Points on a hilly landscape, in no order, each with its height.
From any point a ball rolls to the lowest of the 2 points nearest to it. It stops when none of these is lower. Distance is the straight distance between rows; heights are no part of it.
j897 height 55.1: [187 169 161 116 126 112 154 115 100 134 147 134 149 190 171 104 136 116
 125 103]
j320 height 49.4: [158  97 128  76 123 131 136 126 137  84 141 113 123 140 119  30 112  98
 173 128]
j332 height 28.3: [115 141  86 172 115 147 220 141 121 163 153 125 138 145 144 182 158 179
 153 146]
j868 height 28.5: [161  78 114  93 134  76 177 100 109 135 115 167 114 135 137 116 112 106
 168 108]
j918 height 44.5: [177 122 185 134 105 104 155 144 124 166 181 124 127 143 162 151 148 131
 169 101]
j94 height 60.0: [140  73 145  78 140 144 162 165 142 168 155 112 145 179 160 124  95 156
 127 138]
j560 height 32.6: [163 122 182 137  89 150 194 110 146 126 127 150 144 171 113  99  85 131
 154 126]
j466 height 75.5: [ 83  83 158 131 143  91  68  87 130  77 150 121 171 164 112 148 129 131
 139 102]
j85 height 11.1: [ 87 126 102 126 159 131  56 176 167  61 136 120 126 115  90 164  96 137
  99 141]
j265 height 72.6: [115 129 155 144 113 170  61 106 156 105  98 127 206 149 109 154 109 105
 154  86]
j465 height 34.4: [104 149 102 133 155  98 120 112 108 116 154 133 141 108 103  96 133 106
  58  92]
j505 height 65.0: [118  86 112 144 109 124 121 117 176 162  80 132 131  95  91 154 157 140
 105 139]
j450 height 59.3: [135  49 122 102 139 111 156 121 139 114 154 130 179 166 109 121 130 172
 147 108]
j623 height 60.2: [129 114 104 140 103 115 116 105 137 119 136 103  86 108  96  84 116  63
  93 160]
j214 height 47.4: [184 163 129 120 148 109 135 171 170 167  99 115  96 163 154 174 127 155
  79 153]
j989 height 75.7: [159 121 136 133 111 142 142 180 122 110 136 142 140 150  99 119 185 156
 172 181]
j838 height 44.4: [121 181 156 118 139 130 148 167 150 195 125 123  97 168 150 147 114 147
  74 141]
j914 height 47.0: [105 119 180 119 116 141  94 147 123 156 159  93  75 109 123  86 106  99
 147 163]
j380 height 47.5: [125 200 153 140 134 184 108 143  92 167 174 117 157 118 140 142  66  86
 144 101]
j470 height 77.2: [130 101 129 138 107 129 120 141 120  76  82 177 129 156  87 134 179 145
 164 181]
j608 height 55.0: [122 105  48  63 131  82 108 171  96 124 108 131 114 107 118 146 152 150
  86 136]
j472 height 29.8: [124 139  89 146 153 169 138 120 104 146 116 114 128 114 143 136  75 109
 116 155]
j649 height 12.7: [131 177  74 148 101 111 204 122 113 172 153 125 122 164 146 160 188 147
 147 116]
j171 height 31.7: [105  92  52 162 144 136 147 112 123  98 161  82  98  96 133 108  91 120
  81 173]
j263 height 60.4: [137 149 128 106 143  93 179 115  79 175 141 144 142 201 180 132 130 123
 115 118]
j744 height 72.4: [102 108 132  84 115 138  62 100 155 111 145  40 170 133 139 106 131 100
 171 135]
j44 height 40.9: [154 183 131 116 129 138 138 147 156 163 142 124 139  86 136 132 144 119
 163  82]
j801 height 34.0: [144 121 113 141 144 158 165 151 127 155 139 106 156 126 169 166 154 192
 161 151]
j769 height 69.6: [ 54  76 128 123 154 144 127  91 154  84 139  91 159 107 118 114 120 187
 156 115]
j331 height 46.0: [162 121 144 141 135 130 169  69  95  81 135 119 111 148 178  41 119 127
 128 124]
j954 height 25.8: [ 78 118 101 136 152 147 128 130 130  87 176  68 110 126 149  86  98 147
  65 173]
j579 height 69.3: [ 95 136  82 129 134 146 119  93 107 131  56 138 185 115 156 156 191 161
 139 105]
j751 height 50.4: [177 121 141 126 123  83 170 173 119 169 199 142  86 145 165 167 143 113
 153 132]
j12 height 38.0: [103 139  93 146 129 122 158 122  94 189 145 124 130  98 128 134 166 142
  89 148]
j710 height 15.9: [104 134  95 101 149  96  76 159 151  84 123 123 110 125  97 119  99 118
  46 132]
j478 height 18.5: [ 57 155 150 177 146 141 104 127  96  98 126 172 117 109  76 140 116 124
 127 139]
j615 height 27.8: [114 152 105 155  81 111 185  92  80 204 155 130 141 120 142 164 189 141
 145 131]
j799 height 51.1: [133  84  83  47 153  80 102 188 141 127 102 131 124 111 119 165 141 170
 129 117]
j864 height 59.1: [143 156  83 115 144  96 188 131 100 140 149 168 154 161 126 153 117 108
 122 104]
j729 height 29.4: [ 97 164  96 151 184 110 131 127 104  91 160 178 149  90  98 138 102 130
  72  75]
j118 height 38.1: [157 185 148 136 112 136 130 119 172 179 109  98 132  92 143 134 172 145
 111  91]
j720 height 39.0: [178  99 106 121 164 117  93 109 174 102 112  83 122  97 176 126 135 127
 121  86]
j800 height 66.2: [119  62 111 170 105 135 120  99 161 141 131  96 141  61 101 145 167 152
 135 125]
j668 height 70.7: [ 73 114 152 109 146 145  62 119 182  73 125  86 173 116 117 126 137 158
 149  90]
j731 height 35.5: [164 106 179 145 124 135 178  81  96 119 123 118 125 186 187  80 131 163
 127 139]
j25 height 50.5: [127 157 167 119 105  88 120 129 115 159 113 170 121 149  94 160 158 104
 160 121]
j667 height 46.3: [168 105 120 101 119 145 134 155 162  87 111 127 119 127  98  85 119 112
 162 147]
j936 height 75.6: [157 145 108 124 131 120 120  99 132 142  85 132 194 133 169 163 193 138
 153  73]
j547 height 4.1: [151  81 109 104 138  69 139  90 109  63 128 155  91 137 123  96 104  92
 133 116]
j60 height 55.2: [114 136 108 142 103 157  95  99 124  71  93 112 137 126 128  77 171 106
 148 145]
j843 height 46.5: [157 132 167 172 101 121 139 102 136 131 158 156 144 148  68 132  78  80
  79 120]
j138 height 51.0: [163 118 125 126 127 141 138 170 166 179  90 114  87 149 139 178 120 159
 118 193]
j813 height 44.3: [139 158 189 166  72 107 158  73 119 157 170 158 126 126  98 137  87 110
  73 100]
j558 height 73.0: [153 145 174 153 109 151 149 166 121 108 185 131 138 143 120  92 162 142
 127 150]
j565 height 35.4: [138 214 167 155  72 156 166 113 179 179 127 109 127 113 111 122 141 133
  89 106]
j195 height 44.8: [129 158 112 143 143 162  83 122 161  91 122 111 146  98 107 104 107  93
 119  86]
j139 height 79.9: [137 144  97 118 143 131 149  97 125 137 125 139 192 125 130 135 127 124
 127  69]
j497 height 75.3: [106  89 125 163 111 140  64 156 117  73  90 157 143 153 107 172 164 130
 178 174]
j511 height 53.6: [148 101  70 100 130 116 102 162 139 100  72 173 153 132 129 175 134 117
 143 115]
j930 height 38.3: [102  88  97 172 135 167 181 106 101 126 165 116 129 111 130 109  74 130
 108 154]
j89 height 51.8: [146 137 136 139 137 136 136  98 120  40 111 132 133 141 139  57 162 149
 138 129]
j619 height 38.9: [166 109 174 152 140  92  98 113 120 133 162 120 108  94 159 153 147 129
 185  93]
j846 height 71.6: [100 111 138 104 114 178  76  97 166 107 120  77 203 147 101 120 103 132
 146 113]
j385 height 43.0: [150 149 136  93 158 113  91 133 155 117  84 121  95  92 169 110 155 141
 118  89]
j572 height 32.2: [152 146 125 125 166 117 127 154 103 109 154 154 100  85 141 129 102 106
 176 116]
j633 height 20.7: [ 77 120 106  91 146 103 105 115 136 111 135  93 103 143 123  82 114 141
  42 154]
j11 height 36.1: [136 128 148 139 145  96 115 135  82 132 182 143 101  60 135 122 161 118
 176 102]
j951 height 46.4: [118 150 191 132 128 121  56 120 144 128 124 111  98 114 113 105 132 101
 117 127]
j588 height 71.0: [166 159 175 157 109 182 145 186 120 131 171 106 100 150 153  97 139 127
 113 190]
j496 height 69.1: [162 111 141 121 115 174 145 154 109 133 158  88 119 166 175  76 124 125
 123 182]
j346 height 30.8: [159  84 139 128 161 120 128 115 169 113  85 114 113 108 165 148 124 187
 141 116]
j705 height 48.0: [145 108 191 108  78 138 105 117 111 147 147 115 106 133 122  91 117  97
 191 147]
j454 height 45.9: [158  61  86  86 147 100 150 128 113 117 114 151 150 171 129 140 106 138
 142 135]
j310 height 48.9: [128 196 143 109 128 152 145 138  74 166 191 134 130 107 166 110  86  75
 155  80]
j532 height 58.9: [ 97  95  71 119 115  89 110 159  98  91 103 160  94  92  93 163 161 149
  99 169]
j691 height 47.6: [120 131 169 101 109 109  89 131 142 121  67 181 124 146  95 120 154  97
 155 120]
j688 height 74.1: [118  89 158 119 111  88  72  87  95 135 165 120 156 150 110 127 156 105
 135 106]
j305 height 55.7: [131 114 115 114 122 110 199 175 117 191 172 142  86 169 172 179 115 123
 129 153]
j205 height 53.4: [135  72 135  87 128 142 132 119 138 124 160  89 159 153 141  84 112 133
 150 117]
j826 height 56.7: [ 68 138 114 165 105 137  93  66  86  78  65 138 134 117 134  86 186 112
 123 125]
j57 height 52.1: [ 81 123 143 101 140 128  95 142 112 133  71 143  75 139 119 131 120 142
 146 179]
j795 height 59.0: [ 98 189 148 125 163 161 116 159 103 136 116 143 133 164 124 141 103 147
 121 156]
j727 height 42.2: [105 160 141 132 142 152 138 151 132 169 147 110 128 104 140 121 118 149
  67 130]
j593 height 24.0: [145 127 127 112 171  91 127 130 101  85 134 158  86 126 147 114  86 116
 110 109]
j999 height 56.8: [ 67 173 155 120 140 146 159 160  86 181 136 144 121 189 142 164 115 153
 133 173]
j20 height 61.1: [ 99 100  49 119 143 141 130 125 138  98  63 147 163 102 131 153 134 154
 126 112]
j164 height 37.5: [110 129 126 163 127 114 128  95 115 159 182 126 127  75  99 111 106 102
  64  98]
j322 height 46.2: [138 199 133 139 152 192  83 149 137 147 137 100 150 108 135 115  93 102
 115 109]
j288 height 32.4: [167 211 139 186  85 153 185 118 167 169 149 120 114 117 133 158  94 103
 122  96]
j557 height 12.9: [ 55 146 110 141 154 145  62 167  96  79 106 161 120 102  98 168 127 140
 152 145]
j202 height 25.6: [176 199 113 158 120 139 194 107 174 141  98 127 111 148 165 170 109 120
 145  90]
j913 height 54.2: [ 66 123 169 107 137 116 149 144  96 156 106 174  98 167 109 139 113 161
 137 176]
j78 height 73.1: [119 103 142  92 131  97  62  91 116 123 180  64 162 153 153 112 138 101
 126 102]
j43 height 2.9: [139  80 174 145 103 132 206  96  94 124 142 146 130 185 135 101 108 140
 145 158]
j526 height 45.2: [122 148 190 112 131 109  75 122 175 133  77 134 113 119 114 113 161 134
 123  90]
j752 height 50.2: [ 95 118 115  99 121 124  99 134 147  99  37 160  91 123 111 118 121 122
 138 143]
j51 height 58.8: [140  80 116 146 130 124 119 108 137 105 127 113  82 122 124 128  83  88
 150 169]
j218 height 5.7: [ 99 154 124 119 155 144  79 213 136  65 122 151 128 111  77 166 131 171
 124 136]
j632 height 61.5: [138 144 109 136 104 123 126 142 142 114 118 139  98 104  71  63 167 109
  73 160]
j679 height 73.8: [103 111 129 142 110 148  49 136 129 112  99 140 172 126 120 166 162 101
 198 109]
j757 height 47.3: [123  77  67  62 133 101  67 179 162  81  94 134 126  96 131 154 139 133
 153 114]
j295 height 67.1: [ 97  93 130 178 113 158 165 115 136 169 161 101 132  39 115 152 137 175
 129 127]
j430 height 11.9: [169 174 132 160 108 124 153  77 123 180  85 124 114 157 167 177 106  92
 128 119]
j334 height 50.7: [168 130 189 123 112 114 139 119  91 138 165 140 116 165 145  91 101  81
 147 126]
j159 height 22.7: [147 164 135 163 141 143 151  99 126 159  95 130 101 121 155 133  85 111
 102 132]
j487 height 23.6: [ 56 141 115 180 172 121  95 107 109  76 137 164 151 114  93 154 110 127
  72 113]
j791 height 68.3: [ 78 107 123 157 139 169 163 109 131 107 135 110 143  72 117  97 133 188
 138 115]
j964 height 62.6: [122 150 125 132  99 128 161 177 161 162 128 144  98  81  69 109 168 147
  91 163]
j83 height 55.6: [161  95 118 137 122 130 147 126 130 136  79 145  92 146 126 148  97 120
 137 188]
j447 height 43.3: [157 134 137 108 119 154  97 146 175 115 131 114 155  94  99  99 124  96
 164  89]
j984 height 43.4: [138  87  78  85 141 113  68 129 156  92 100  96 136 117 156 125 141 105
 150 111]
j437 height 60.6: [108 196 142 110 175 132  74 146 112 119  90 154 126 151 138 147  96 120
  94 113]
j753 height 7.6: [164 120  91 146 154 128 163 135 143 145  98 121 111 105 184 192 140 187
 146 143]
j537 height 40.8: [146 166 132 177 106  94 162  97 109 187 173 142 124 103 124 156 120  92
  56  99]
j582 height 54.1: [138 168 103 121 120  97 165 141 101 139 125 176 110 140 109 154 148 109
 152 137]
j35 height 63.7: [129 110 103 120  91 146 154 139 178 195 103 104 131  98  83 111 156 142
  80 157]
j527 height 65.7: [157  61 137  78 132 142 171 177 127 155 157 109  92 140 172  88 116 132
 149 164]
j299 height 41.9: [140 115 164 133  67 129 148  77 123 155 126 153 167 168  80 125  99 106
 130 129]

Call two points neighbours if one is among the 2 nearest of the other. Go from one point of each pair to the other, from neighbour to neighbour, staying as low as possible. Name the highest point that can't be avoided.
j43 / j447: j843
j753 / j649: j801
j218 / j430: j930

For each start below, name the point where the ball stops.
j305: j547
j668: j649
j813: j218
j964: j649
